A landscape with many valleys, sampled at points; each row gives a point and its height.
From any point a ball takes the steepest step (drop divided by distance) to one of its 2 nearest points. It stops when none of these is lower. Distance is the straight distance between rows; heights are no part of it.
k_324: [ 10   0  27 -18   6  -6  32 -38  18  33  -6  -5   0  24  26 -18  -1  51
  29 -11   0   6  -8  10 -33  31   4  -8   7  33   3   1  11 -12   2  23
   0  31  14 -21  20  23  29  -2 -26]  height 689
k_982: [-21 -15  17  -7  30   5  33   1  10 -13  23  13 -29 -14 -31  24 -29   1
  -7 -28  17 -30  29  17   0 -17   8  -4   1  13  -5 -15 -48 -21  22   5
  25 -58 -14 -17   8 -22 -35   2 -20]  height 346
k_429: [  7   1   4  -6  24  18  -1  33  19  -2 -25 -21  -6  31   9  -6  15  -8
  -6  41   2  18  19  27  -3  -2 -11  27  41  -9  -6  -8  31  15  -4 -15
 -10  17  -8 -15  20   7   1  20  -5]  height 600
k_644: [ 31   8 -14 -21   9   8   3 -10 -12   8   5   6  44  13  22 -22  41   5
  -5  -6 -11  13  18   4 -34  27  10  19  19  -2  -3  20 -16  18 -23  12
  11   6  -5 -40  23  21   1   0  11]  height 753
k_314: [-21 -17  -3  13  -3  -3  -3 -52  32  -4  23  -5  19 -10 -10  24  -8  -5
  20  11   4  -3 -37  10  22 -18  31  -8  15  -5  17   2  39  16   2 -22
  12  28 -14   6 -18  16  38   4  -2]  height 633
k_756: [ 19  -6   7   7 -19  -9  31   4  28  23  -9   8  19  31  31 -41  26  25
  19  -6   5  21  -8  16 -60  30  10  -6 -31  21  -7  25   8   0 -12  17
 -14  69   4 -21  30  29  15   0 -14]  height 712
k_281: [  6   2  15 -20  30   2  38 -21  13  14  14 -11 -38   8 -20  17 -36  25
  13 -37   8  -6  13  10 -25  -9   3 -25  -4  41 -12 -15 -18 -19  33   5
  40 -20  -2 -10   9   7 -17  -8 -16]  height 398
k_675: [-27   2  -3  -2   2   4   4  11  20  -4  17   0 -60  13 -20  23 -39  28
 -14 -37  17 -50   6 -23   5   7   8 -32  11   4  23 -19 -26   4  29  27
  46 -48 -14  13 -18 -63 -16   8  -7]  height 352
k_711: [ 22  -4 -41 -25  21  25  -8  -2 -13 -53   5  20  15 -39   5  13 -29  14
  12   3 -11 -35  -7   5   5 -22  36  18  25 -43 -23 -32 -35  -1 -14 -18
 -33 -53 -16   6   6  29 -25 -11  -7]  height 308
k_271: [-44   6  -8   1  34   7 -25  -8  51   1  10   9 -42  30  -7  11 -23   1
 -22  -6  -7 -42  11 -14  -8  -8  11   5  12   2  25 -13  -4 -25  38 -22
   5 -45 -30  21 -27 -37 -44  13 -12]  height 478
k_11: [ -3   7  -8  15  -6   4  -7  23 -17 -21   8  28 -11   5   9  12 -19   5
 -18 -52  30 -12  -4 -69   5   0 -10 -23 -14 -28  27   7 -25   8   9  -9
  -2  19  31 -38 -50  -2  14  -5  10]  height 666
k_311: [ 35  -3 -20 -18  -4 -23   0 -40 -36  12  -1 -16  24 -16 -12   9  37  32
  20 -20 -12  23  -2 -19  -3   2  18 -22 -23  27   7   2 -32  12 -13   8
  16  -5   8  -5  12   0   5 -20 -22]  height 655
k_673: [-10 -21  -5  17  -1 -12  12 -51  45  34  21  18  -4  -5   1   0  -6  23
  12  25 -17  -3 -35  17  -6  21  30 -24   2   1  17  19  43  17   3   6
   5  51  -7   4 -22  17  58   0  18]  height 658
k_663: [-18   8 -20  35 -46 -25 -17  29  -6 -15 -12  40   8   6  26  -4  30  -1
 -21  29  11  20 -24  -9   1  -2  15  27 -24 -49  -3 -20  -3  36 -42   3
 -10  32 -11 -21  -7 -18 -12 -15  13]  height 490
k_385: [ -2  -6 -10 -29   1  -2 -22  -7 -14  31 -14 -27  21  51  11  18  23   3
  -6   4 -15   9  -6   7  15 -17 -20  23  41 -18  12 -19 -16  -1   1 -17
  14  26 -11 -39   3 -19  -6  20 -31]  height 550
k_40: [ 12   6  -2 -10 -20   6 -17 -25  12   8 -16 -29  33  -9 -27   0  35 -28
   4  30  -6  13  29  16  12   7   7  16  23   3   6  24  27   1  -7   7
 -16   6 -12  -7  27  19   8   9  21]  height 636
k_738: [  2   5  25 -10 -20 -39  -2 -37   6  36   6 -31 -18  13 -19  27   0  38
  24  -4  10  10   3 -33   8  12   1 -18  -4  47   3  26   2 -18  22  18
   0  38  -9  19   8   3  22  -5 -21]  height 631
k_800: [-19 -16  -2  24 -27  -1 -33 -28 -40   6  -6  -2   5 -16 -28  14  25  16
  15   2  36 -17   2   3  25  26  19 -19  26  22  27 -13   6  41  29  11
  26 -39  12   2  -4   4  30  -7  16]  height 504
k_795: [ -3 -34 -32 -13   5  -3 -23  14 -22  -8  -9 -24  -5  17  15 -21 -24 -14
   3  -4  -4 -26 -11   7  14 -26 -21   0  -9  -9  24 -21  15 -21  12 -25
 -14   5 -15 -25  -7 -23  -6  17 -46]  height 509
k_373: [ 22  18  38 -32  24   0  48 -20  20   8 -10 -24 -37  15  12  -8 -32  25
  13 -22   1  13  23  20 -18  27  -1 -27  18  58 -18  16  -5  -6   9  20
  17  -4  21  -1  10  20   2   4 -12]  height 451
k_308: [ -2  25 -24  -3   0  -3 -49  -8  12 -10  23   7  34 -27   8  36  17  -8
   2  -7 -45  16 -39 -32  32  -8 -14  28 -18 -35  14  19   0 -11 -16 -48
   2  29  12  18 -28 -15  13   5   6]  height 341
k_896: [  8   1 -10 -12  10  -6 -14  17 -36 -15  -8 -35  22 -28 -28  11  27 -52
   0  -5  17  37  23  17  16 -34 -15  16  -5  -5  15   7   1 -27  14 -31
  -7 -31   2 -12   4  -6 -32   7 -10]  height 672
k_145: [-12  21  11  33 -53 -11 -31  31   2 -13 -32  15 -17 -29 -25  -5  25   4
  -6  33   6  16  26 -29  31   7  -3  14 -18   8 -14  10  11  24  -9  -7
 -19   7 -26  48  -5   3  -4  -9  25]  height 551
k_760: [ 23 -39 -19   1  20  -8  -1  33  13  -1  13   3 -17  14  17 -44 -19  23
  23 -15 -43 -13   2   5 -27  25 -21  15 -38  17 -21  21  46 -22  -4   5
 -16  41   7  14   9  27  39  22 -15]  height 268
k_970: [-23   2  16 -36  31  67  17   8  60  -3  24   6 -22   7 -31  20 -14  10
   9  -5  -3 -37  13   9   7   1   4  23   4  -2 -23 -25  -7 -28  42  23
  10 -47  16  -2   4  15 -35  -6  22]  height 410
k_198: [ 22 -12  -1  -9  -1 -21  15  53 -31   9 -12   9  20 -22   7 -15  -8 -10
 -12  16 -16  23 -27  24 -33 -17 -19  32 -32 -32 -23 -23 -17  -8 -58  18
 -17  16  -5 -34  16 -26 -32  -6 -27]  height 397
k_493: [  6  -4 -23  -6   3   1  12   9  -5  34  36  32 -16  12  -1   6  14  40
  35   7 -17   0 -29   8   0   4 -13  15  -4  24 -15 -23  18  -4  12  11
 -13   8  27 -38   0  34  39  -1 -23]  height 402
k_940: [-18  -4  15  23 -30  -7 -31  29 -45   9   6  10 -31   4 -33  -2  17 -22
  -3   7  38 -14 -18  10  34   3 -38  11 -10  -4   4 -17  31  -7   7  27
   3  -9   4   0 -17 -31   6  29  15]  height 208
k_476: [  6   2   0 -20   4  -2 -11  53 -31 -23  -9  -8  14 -29 -15  -4  11 -48
  -4  12 -13  31  32   0 -13 -11  -2  32  10  -8 -13  -2   4  -7 -23  -1
 -20 -32   0 -15  24   0 -13 -10 -11]  height 652
k_166: [ -3 -16 -11  -4 -11  -8 -23  -2 -45   4  16  18 -50  10 -30   9 -26  12
  23 -35  -2 -34   5 -17  22   7 -10 -48 -28  45  24 -13  28  -8  40  20
  35 -34   1  14 -61 -40  28   2   7]  height 414
k_977: [-10  39   2   3 -22 -42 -15  38 -14  18   1  30  -9 -33  -2 -13  22   3
 -43  56  -1  45  14  -8  35 -22  -6  29 -15  -7 -25  10   2  -5 -52   1
 -32   9   1  13  17 -13  -9   7  10]  height 477
k_848: [ 26 -12  -8  -4  31 -19   4 -51  24  24  23  11  29  11  25   2 -22  34
   2 -23 -19   2  13 -31 -23  17  -2 -12  18  17  33  44  -4 -24 -16 -11
  15  43  -5   0   3  26  32 -10   3]  height 714
k_603: [ -6   9   3  10   8   9  -8  23  12  23  18  17 -34  -5   1   4 -19  13
 -11 -25   3 -22  30 -36  20  32 -34 -20 -13  22  -5  25  21 -29  26 -12
   7 -25  -5  72 -17   7  21   9  20]  height 348
k_698: [ -5   3  -2 -10   9 -11   2  15 -42   3  -2   5 -58  13 -27   9 -31  -9
  19 -13  14 -27  -8  21  19 -19 -26 -23 -36  30  -6 -16  12 -16  32   5
  28 -35   8  21 -33 -37  14   9 -16]  height 364
k_697: [-14 -13  25  -2 -13   6  20   5  43  17 -20 -20 -37  19  13 -11 -38  20
   7  -3   3 -21  38  -2   0  27 -17 -21  37  20 -11 -30   7  -8  27  21
  -5 -24 -26  23  16  -6 -30  -9  12]  height 522
k_632: [-23  -1  66  42 -28 -11  14  -3   8   5  -7 -34  -2 -16  -7   3  36 -43
 -26   1  54   2  20  13  23   6  14 -24  31 -12  -4  20 -20  14  16  13
   3 -31  11  22  31   6 -23 -19  37]  height 624
k_871: [-10  11  13 -15  -8   9 -24  21  -1 -18   4 -18  37 -18  19 -10   2 -27
 -14   0  -8  42  -6 -23  11 -20   3  25  -3 -32  -1 -13 -43 -15 -30   6
 -26  29  15 -40  -7   4 -23   1   1]  height 461
k_317: [ -7  -9 -40  11   7   4 -27 -22   9   8  37  18  68 -36   7   4  16 -14
   3  15 -36  25 -45 -19  -1 -23  16  36  -1 -42  16  -1 -16   8 -31 -42
  -8  27 -13  -1 -12  14  17   7   4]  height 298
k_901: [ -3  18  -8 -25 -12  33  25   5  20 -22 -10 -26   8   3  14  -5  10  -1
  20  -5 -36   2  51  -3  -9  -3  25   3  33  15 -31 -10 -24   6  24  27
 -10 -43   2   2  13  31 -18 -26  11]  height 606
k_127: [  1  30   5 -27 -12  44  -2   1  28 -30  -7 -35  24 -11   8   7  35 -23
  25  26 -25  24  32   5  18  -9  22  23  40  -8  -8  -2  -6  -9  -3   5
 -18  -4 -15 -17  14  38 -14 -11  27]  height 634
k_414: [ 25 -12   3 -10  13 -11  14  15  -5  -2   7  25  56 -35   9  -4  17 -19
 -23  23 -20  36 -32  19  -8 -13  12  42  -8 -59 -15   9 -38   1 -54  17
   4  -3 -17 -24   2 -29 -15 -14  -3]  height 353
k_359: [  8 -12 -17   0  19  30  13  -7  22 -44   0  24  12 -32   4 -10 -40 -34
   5 -25 -18 -43  28   2   6  14  19 -19  18 -19   3  31  11 -13   1   0
 -14 -18  -7  11 -10  26   0 -29  36]  height 812
k_917: [ 20  -4  -5   3  -6  -6  55 -19 -14 -21 -24   2   3 -28 -15   4 -25 -54
   2  -6  22 -16 -16  45 -18 -18  22 -43  -8  12  -6  -3   9   1   2  12
  -3 -33  12   5   6  10  11 -18   6]  height 846
k_109: [  4  -4 -45 -12  27  10 -16 -22  -8 -30  29   4  38 -34  11  22  -8  -7
  17 -14 -18 -18 -16 -15  23 -31  15  16  14 -36  12  -6  -4  -3  -3 -31
 -14   2  25 -32 -27  27  17 -24  -2]  height 195
k_6: [-24  23  -9  10  26  -8   6  18   2   1 -10   1  -8  12  16  12  -5   2
 -13 -28   7   6  35 -41 -29  -8 -13 -25   3  14  14 -12  -4 -18  35 -28
   1 -23   5  34 -11   0 -10  -4 -30]  height 656
k_706: [-23  -2  -4 -14  18  -5  24  12 -15 -14  19  29 -70  18 -14  36 -43  23
 -12 -26  28 -41   9  -8 -14 -17  -9 -24 -24  -2  -3 -34 -39  -5  20   9
  25 -44  -4 -18 -32 -34 -40  15 -38]  height 291
k_909: [-13  53 -15   7  14 -22 -22  18 -26  14   3  20 -10  29  23  14  24  -2
 -27   7 -17  31  -3 -21  -2 -10 -52  25 -21 -15  -3  23  34  -9  -2 -35
 -15   4   9  27 -14  -8  11  14 -10]  height 810
k_92: [  0 -10  11 -36  40  56  -1  14  -7  -9  34  23 -24  -9 -17  16 -20  -1
   3 -12  10 -28  31 -11  28   5 -15  17  19  -2 -19 -11  -5  -5  17   4
   8 -56  16  -8 -12  12   0   7   8]  height 340
k_76: [ -1   8  -9 -13 -12  -3 -15  36 -19 -10   6  -5  17 -27  -4  13   4 -13
   0  16  13  37 -30  10   8 -32 -18  21 -41 -34   8 -41  -9  -9 -33   6
 -28  21  10 -39  -7 -10 -10  -7 -25]  height 432
k_954: [ 33   5 -20 -11  -6 -27  -7   4 -53  21 -22  -5  16   6   0  -6  34  11
   2  27 -48  29 -33  15 -29  -8  -6  28 -20  10 -17 -18  18  11 -18 -13
  18  12   7 -12  18 -12 -12  35 -36]  height 782
k_482: [ -7  19 -19   9  10   9 -19  11  12 -25  34  20  12 -41 -10  16  13   0
  -5   9 -22   5  -9 -30  20  -2  -3  22  -8  -7  -2  16   1 -12 -23 -32
 -20  16  17   6  18  25  11  20  13]  height 383
k_918: [-22  11   6 -16  16  30  -6  -3  27  22 -10 -21 -22  32  13  -7 -19  18
   4  16  -5 -11  29  18 -20  -1  13  10  42  26 -16 -45   1  -7  21  20
   2 -13 -11  13  18  17 -25   8   4]  height 566
k_472: [ -9  26  18 -21 -11  -5   8 -20  21  11  -4 -11  -6  26 -21   9   6  31
  12  13  -9  11  11 -10  16  -5  -3  -1  23  35  -7 -19 -12   5  13  25
  -6  13  -6   6  16  14   0  15  -5]  height 601
k_768: [ -2  -2  15 -30  24  30  -8  50 -12 -33 -15 -21   5  20   2 -16  18 -27
  -8  22  -2  24  18  26 -22   2   0  47  24   7 -32 -25  18  11 -14  -6
   4 -25  -7 -21  12   8 -35  17   7]  height 628
k_103: [ 26  -8 -36  -3  -3  -8  -8  -8  -9  20   2  -1  46   1  -2 -29  54  -1
  -1  37 -33  27  -2  23 -35  16   6  27 -30 -20  -8  11  15  16 -19  -6
   9  13   4 -17  21  19   3  27   4]  height 769
k_754: [ -3  13  10  30 -53 -31 -34  42 -14 -20 -35   7 -20 -47  18 -13  27 -17
 -21  52  20  39  26 -17  26  -3  13  30 -12   0 -19  13   1  -3 -44   7
 -28  15 -22  18  18   8 -28 -19   9]  height 517
k_689: [ 39 -45 -11  -6  16   2  21  11  17 -18  -6   2   4 -13  27 -46 -24  18
  -5 -16 -32 -17  -9   6 -44  21 -18  -3 -52  10  -6  40  14 -19 -40   9
 -18  54  -6   1  14   6  18  -6 -12]  height 169
k_814: [-11  36 -16  -2  26 -20  -4  20  -7  11   5  23 -47  32  13 -10  -6  -7
 -21   1 -20 -11  -1   6  -1   3 -51  35   0   2 -21   9  30  -6  -1 -22
  -4   8 -11  57  -4 -18   9  27   2]  height 825
k_134: [-23  12 -13   9  19  15 -12  30   8  -8  16 -11 -26  33  20  34 -22  13
  -5 -47  -6 -15  30 -67   8 -15 -26 -15  -9  -6  24   4 -14 -22  48 -44
  19  -1  17   6 -38 -10  -8  -5 -31]  height 673
k_450: [-25  12   7  11  38  -5 -25  -9  34  17  16  34 -42  29  -6   3 -46   9
 -26   2  -6 -36   6 -24   0  12  -2 -22  -2  14  10  15  20 -43  29 -16
  20 -42 -20  61 -36  -5   0  15  17]  height 420
k_680: [  2 -17  12  12 -17   8   0  34 -30   3 -39 -38 -18  31   1 -14  13 -34
   1 -32  32  -5   8 -16  -4  -6 -26 -28  -1  11  11 -34  -4   4  27   8
   3   0  21 -40   9 -18 -33 -10 -42]  height 565
k_331: [ 46 -32 -33   1  10  -6  36  10  20 -28  -8  33  19 -34  38 -35  -2  13
  -3  -2 -44   3 -27  27 -41  10  -8  33 -30 -32 -27  26 -11   7 -64   1
 -14  37 -15  13  17  14   5   2 -13]  height 255
k_466: [-14 -17   0  17 -29  -5 -20 -25 -21   1   8   5 -22  -2 -27   8 -20  10
  27 -10  14 -50 -12 -14  23   5  13 -15  -9  22  13 -11  27  31  33  15
  25 -35  14   9 -36 -16  12 -15  15]  height 464
k_612: [-24  14  41  49 -25  22  28 -20  48 -33 -22  -7  -9   0  -5  20  -3 -12
 -22  32  40 -15 -12  27   5   3  29  -6   7  -7  -6  12  10  32 -18 -14
  -3   2   1  21  -7  -4  -3   9  49]  height 558
k_86: [-30   1  33 -17   4  43  15 -25  47 -22  19   3 -46  22  -9  24 -36  19
  -5  11  18 -35 -13   3   8  -7  29   3  14   8  -4 -21 -17   5  26  24
  21 -20  -8  -3  16   2 -26 -13  11]  height 469
k_983: [ 11  -9   9   9 -16  -9 -42   3 -47  22  15   2  -2  35 -14 -17  22 -19
  -2   3   8  -1 -20   2  13   9 -36  17 -38  -8  16   9  23 -16  11  12
  13  25  -5  -7 -16 -39  30  16  30]  height 293
k_39: [  9  28 -24 -11  -2 -18 -10  26 -42   1  10   4  -7  17  -8   2  39  11
  17  24 -33  53 -19 -16  -9   2 -44  31 -23   7 -15 -11  29   1 -18  -8
  -4  27   5  -8 -13 -11   2  13 -13]  height 795
k_296: [ 10  -3  -2 -12  11 -17  17 -36  -9 -11 -16 -38  48 -26 -22  26  27 -24
  11 -19   4  19  19  29  13 -35  18   5   8  -6  25   0 -18  -1  14 -17
   2 -17   0 -16  19  -1  -6 -22  -8]  height 686
k_196: [ 19  -7   3 -19  26   3   0   3   8   5  26   9  -8  11  -6   0  -8  10
  26  -7 -30  -1 -23 -21  -2   5 -33   4  -9  14 -12  16  38 -27   7  -5
   3  21  28   5  -6  26  37  11 -15]  height 347
k_765: [-21  20  44  33 -22   3  13 -25  -4  -4 -35  -8 -12  11  -3  18  23 -15
 -24  22  34   2  -8  19  15  -7  25 -12   8 -14  -4 -15  -9  48  -6  -1
  19 -17  14  22  24 -13 -26  -8  13]  height 592
k_774: [-15   6  32   6  -4  32  20 -38  44 -54  -8 -10  -1   8  10  16 -45  10
  -7   7  10 -31  -6   3   6  13  27 -18   1  -2   7   5  -9  21   0   7
   7  -5 -13   2  -6 -14 -11   5  40]  height 516
k_867: [  5 -22  32  30  -5 -16  25  58 -43  18 -23 -16 -19   8  -6 -31   5 -30
 -15 -29  42   1   9 -14 -12   0 -23 -33 -10  14  13  20 -13  -2   8  21
  -4  -6  26  -9  13 -13 -23 -31  -8]  height 594
k_42: [-17  12  33  19 -27   8  22   2  11  15  -6  -8 -49  11 -21  18 -36  17
 -19 -20  22 -22   8 -38  20  15   2 -57  -6  13   9   0 -25  10  27  21
  27 -20 -20  59 -10 -45 -21  -2  10]  height 413
k_553: [-17   5  24  51 -21 -15  -1   1  10   1 -22  -6  30 -25  -7 -14  18 -41
 -24  24  58  -4   9  12  19  -2  22 -24  20 -13  17  48   7   8  -7  -4
 -26   0   2   8   7   7  -2  -4  23]  height 610
k_294: [ -3   8 -11  21 -30   3   4 -33  -2 -14 -11   4  33 -26 -11  -7  23 -27
  -8  28  24   9 -39  36  20  -2  12  -1 -41 -23  -8  10  13  13 -31  -7
  -3  17  -1  26 -19  -9  14  -2  34]  height 547
k_189: [-12  35  21  15 -27   4   7 -26 -15 -12 -22 -20  21  16  -3  16  23   7
   2 -17  23  24   6 -24  -1  -7  31 -35   6   8   0  -5 -32  39   0  -1
  13  -3  26  13   6  11 -17 -22   3]  height 617
k_894: [ 11  -8  -6  -7  43  26   7 -26  24 -24  -5   5 -12   2  17 -18 -47  -7
  -6 -19 -17 -25  14  13  -9   3   9 -18  14  21  -1  13  14 -22   1   0
  11 -16   0  15  12  22  12  -6   7]  height 792
k_728: [ -7   5  -9  -4   9   4  -1  10 -11  -1 -25 -24   1   3   8 -13   6  -6
   0  -8   2  18  54 -12 -17   8  -2 -14  20  24   1  -6 -24  12  19 -10
  -4 -47  -3  23  11   3 -38 -17  -9]  height 635
k_606: [ 11 -15   2 -17  16  -9  28 -43 -38   7   1 -23  22 -23 -23  12  15   3
   1 -24  -5  14 -18  26   1 -14  -8 -10 -17   8  11   9 -40  -7   4 -10
  23  -2   0 -11  16 -24   4  -6 -13]  height 671
k_339: [ 45 -20 -26 -21  27 -10  23  25  -4 -15  26  38  30 -32  21 -19   8   3
  -2  14 -51  30 -32   2 -26  -2  16  44 -11 -47 -35   1 -19   5 -60 -11
 -11   8 -11 -21   6  16   8  -4   4]  height 306
k_821: [ 10 -13  27 -18  52 -19   9 -45  37  17  -7 -13 -12  19  37  -8 -40  14
 -15  -8 -28  -1  16   0 -25  24  13 -39  33  38  15  47   0 -25   6 -11
  27  40  -8  18   4  -4  25  -9   6]  height 741
k_893: [ 22 -14  11 -20  54   4   2 -27  33  -8  -2  14 -36   0  35 -39 -45  19
  -3 -12 -25   8  -4  34 -29  35   2 -18  24  36 -13  31  20 -10 -11 -10
  17  37 -16  17   9  34  43   1  -8]  height 768
k_716: [ 17 -41 -24   8  37  15  -5 -46  39  20  40  24  10  -1  20 -23 -15  26
   6 -11 -19 -22 -18   8 -16  26  11  -2  15  -3  23  33  28  -3 -12   4
  24  32  -5  -8   8  32  64   1  25]  height 688
k_185: [  0   5  -7   1 -17  30 -29 -49  19  -1  -8 -26  36  -4 -15   3   4   1
  28   2  -6  -7   6  19   7   4  22   0  35   8   9  -2  28  29  19  -4
   5  13 -12   7   0  10  13   4  16]  height 609
k_110: [ -9  -3  -6  -6  25  25 -27  19  -7  10  31  14  -8  -4 -21   6 -11  -1
  13   1  -1 -26  29 -11  14  22 -33   3  13   8 -17   6  24 -11  26 -16
  18 -60  18  40   5  23  11  18   2]  height 267
k_880: [ 10 -29  14  -6 -18 -11  -9   0  14  51  -6 -34  59  21  11  -7  29 -21
   6  15 -14  13 -18   8  10 -16 -18  16  -6 -22  12  -7 -14  -7 -12   7
   3  44 -20 -58  15 -26 -17   4  -9]  height 523
k_798: [ -8  10  -6  -5  -1 -15  -1   5  14  26 -21 -13  -3  59  21  -1  31  18
  -5  37 -10  24  -4   7 -18  -3 -12  21  42  -7   5 -22  15  10   5 -22
  -8  52 -32 -20  21  -3   4  31 -36]  height 574
k_67: [ 23 -11  16 -11 -22 -25  13 -25  34  47  17 -22   5   9 -17  -4 -10  36
  42  -6   3  14   7  -9 -17  34  16 -18  -9  46   0  21   4 -24  20  51
 -10  57  11 -20  28  19  21 -14 -15]  height 660
k_258: [  7  -5  16  40 -30  -6 -30 -38 -29 -12 -14 -10  29 -14  -9 -16  35 -15
 -23  15  40  -2  -5   0  21   8  19 -13  -3  -8  14  24   0  27 -17  -1
   6   0   0   8   0 -12  -3 -14  50]  height 578
k_175: [ 24 -11 -13  18   6 -23  19   2   0  18  -1  14  53  23  29 -47  12   8
 -14 -10  13  -4   9  19 -61  29  11  -3  -2   8  14  27  -5  -1 -17  17
 -24  20  16 -42  16  19   3   6   6]  height 733
k_950: [  0   0 -27 -20  18   3  29  -5  16   3  27  15 -16   5  -9  32   9  20
  42  16 -31  10 -43  39   2  -3  -8  27  15  -3 -33 -28  42   9 -14 -15
  -3  -7  16   0   3   4  24  24 -27]  height 445
k_905: [ -4  -8   7  -4   4  -8 -27  16 -44  10 -39 -56  -9  37   4 -15 -14 -14
  16 -21  -5  -2  -6   1  -2 -18 -14  -9 -10   8   5 -24   4  -1  36 -17
  24 -10   1  -5   7 -33 -22   4 -34]  height 539
k_378: [ -1  -3   9  26 -14   3  -2 -24 -17  23 -15  18  -8   2 -21   5  16   3
 -11  35  37  -8   2  42  -1  20   9  -3  30  25  -6  -4   9  43  23  10
  17 -44   7  13  10  18  23  16  27]  height 540
k_703: [ 16  14 -14  15 -42 -28  13 -18 -27  -6 -18 -22  14 -25 -19   0  28   6
   9 -28   9  18   9 -35  -7   1  16 -45 -20   6  -4  25 -58  35  -7  17
   1  -3  -3  22  26 -23 -21 -14 -15]  height 638
k_904: [-12  -3 -27  14 -29 -20 -27  41   7 -10  10  38  13 -29  11 -20   2 -16
  -4  27  12  18 -38  -2  13  -2 -10  12 -32 -60  16 -23 -15   6 -48  18
 -34  26  12 -36 -28  -2  12  -7   0]  height 460
k_889: [-17   0  14  -8 -19   0 -33  11  17   7 -17 -35  48  11  27  -8  28 -32
  -6   7  -3  23  -4   2  20 -12 -12  26   9 -49  33   6 -16   6 -22 -17
 -34  50 -19 -32  -1 -29 -11   7   6]  height 494
k_394: [  9 -20   2  14 -27  23  29  -1  20 -24 -12  15  -2 -21 -22 -13 -44 -44
  10 -14   6 -39  16  27   8   8  16 -27  -8  22 -10   8   8 -10  25  25
 -18 -52  -6  10 -12  18  -2 -17  25]  height 831
k_967: [-45   0  48  10 -12  -1  26  37  37  24  -7 -14 -49  38   9   5 -29  20
  -9 -18  30 -24  30 -26  -9  32  16 -49  16  14  -1 -24 -26   5  41  23
  11 -18 -10  35  -8 -19 -41 -10   6]  height 468
k_117: [  8  -4 -30 -21  44  29   3 -29  -8 -62  36   5  15 -40   6  38 -13  31
  18 -15 -19 -39 -11  -1   7 -40  49  28  30 -38  -5 -32 -36 -21   1 -27
  -4 -28  10  -5 -24  15  -6 -21  -9]  height 258
k_650: [  6 -28 -22 -30  29   3  -2  11  -1   7  14  -3 -17  23   7  -2  -3  10
  21  -5 -45   3 -40  19   5 -28 -14  31  10 -11  -9 -33  17  -6   7  -7
 -13  15 -14 -19   1  -4  -4  24 -48]  height 479
k_213: [ 10  15  11  22 -22 -23  13  38 -37  16 -41   8  -8  30  20 -12  -5   4
 -30 -18  50   7 -13 -33 -16   4 -28 -44 -28 -10  11  -3  -5  16   9   2
  -2  19  25  -4 -12 -21  -7  -7  -6]  height 623
k_641: [ -8   5  -2  19 -29  -3   4  37 -27  -6 -14   0  17 -26   3  -5  -7  -8
 -21 -32  32  25   7 -55   1 -17 -13 -26 -29  -4  26   8 -20  -2  19   2
 -31  16  31 -17 -24   0 -10  -3  -8]  height 646
k_757: [-11  14  -3  38 -53 -12  12  -2  -9 -10 -34  20  11  -7   8   6  27 -16
 -11  34  28  13 -34  10   0 -28  34  -7 -23 -31 -20 -19  20  29 -39  -2
 -24  25   8   8   7  -2   5 -21  18]  height 519
k_391: [ -1   7  20   0 -26  17  12 -55   6   3 -18 -14  12   0  -8   5 -11  -3
  19  -1   7  -1  19  44  -4   8  31 -18  32  40   1 -11  14  33  32  15
  19 -29   0  -1  30  22   6 -16  21]  height 579
k_594: [ -8  31  12   8  -1   4 -24  38   7 -12  29  29  -1 -39  -8  14  19  -4
 -14  30   4  21   9   0  55   5 -31  45  -9 -20 -17  24   3  -8 -41  -8
 -29   9  -4  19   4   9  17  24  29]  height 427
k_500: [ -3  -5 -45   7  -9  -4 -23 -20 -12 -11  30  31  72 -51  22   2   0 -12
  -5  -2  -6  -5 -21 -10   0 -24  13  15  14 -48  37   3 -42  -1 -33  -9
 -21   9  -5 -34 -39  20  11  -9  10]  height 254
k_435: [  3   5  15  -7 -15 -25   4  29 -73  24  13  21 -59  19 -31  -4   1   3
 -20  -1  21 -29  -7  19  23  -4 -33 -12 -35   5 -15  -3  18 -15  -2  22
  -2 -10  -8  28 -33 -42  11  15  -7]  height 299

Where does a ball stop that starts at each point below?
k_896: k_76
k_644: k_706
k_11: k_689
k_641: k_689
k_391: k_940
k_754: k_109
k_145: k_109
k_606: k_110
k_632: k_110

Call two points neighbours if one is among the 2 nearest of the other. Go from one point of each pair to the other, from neighbour to neighbour, staying as low as possible. Name the highest point that can't be avoided.
k_689 and k_901: k_134
k_110 and k_76: k_632
k_110 and k_706: k_271
k_940 and k_901: k_40
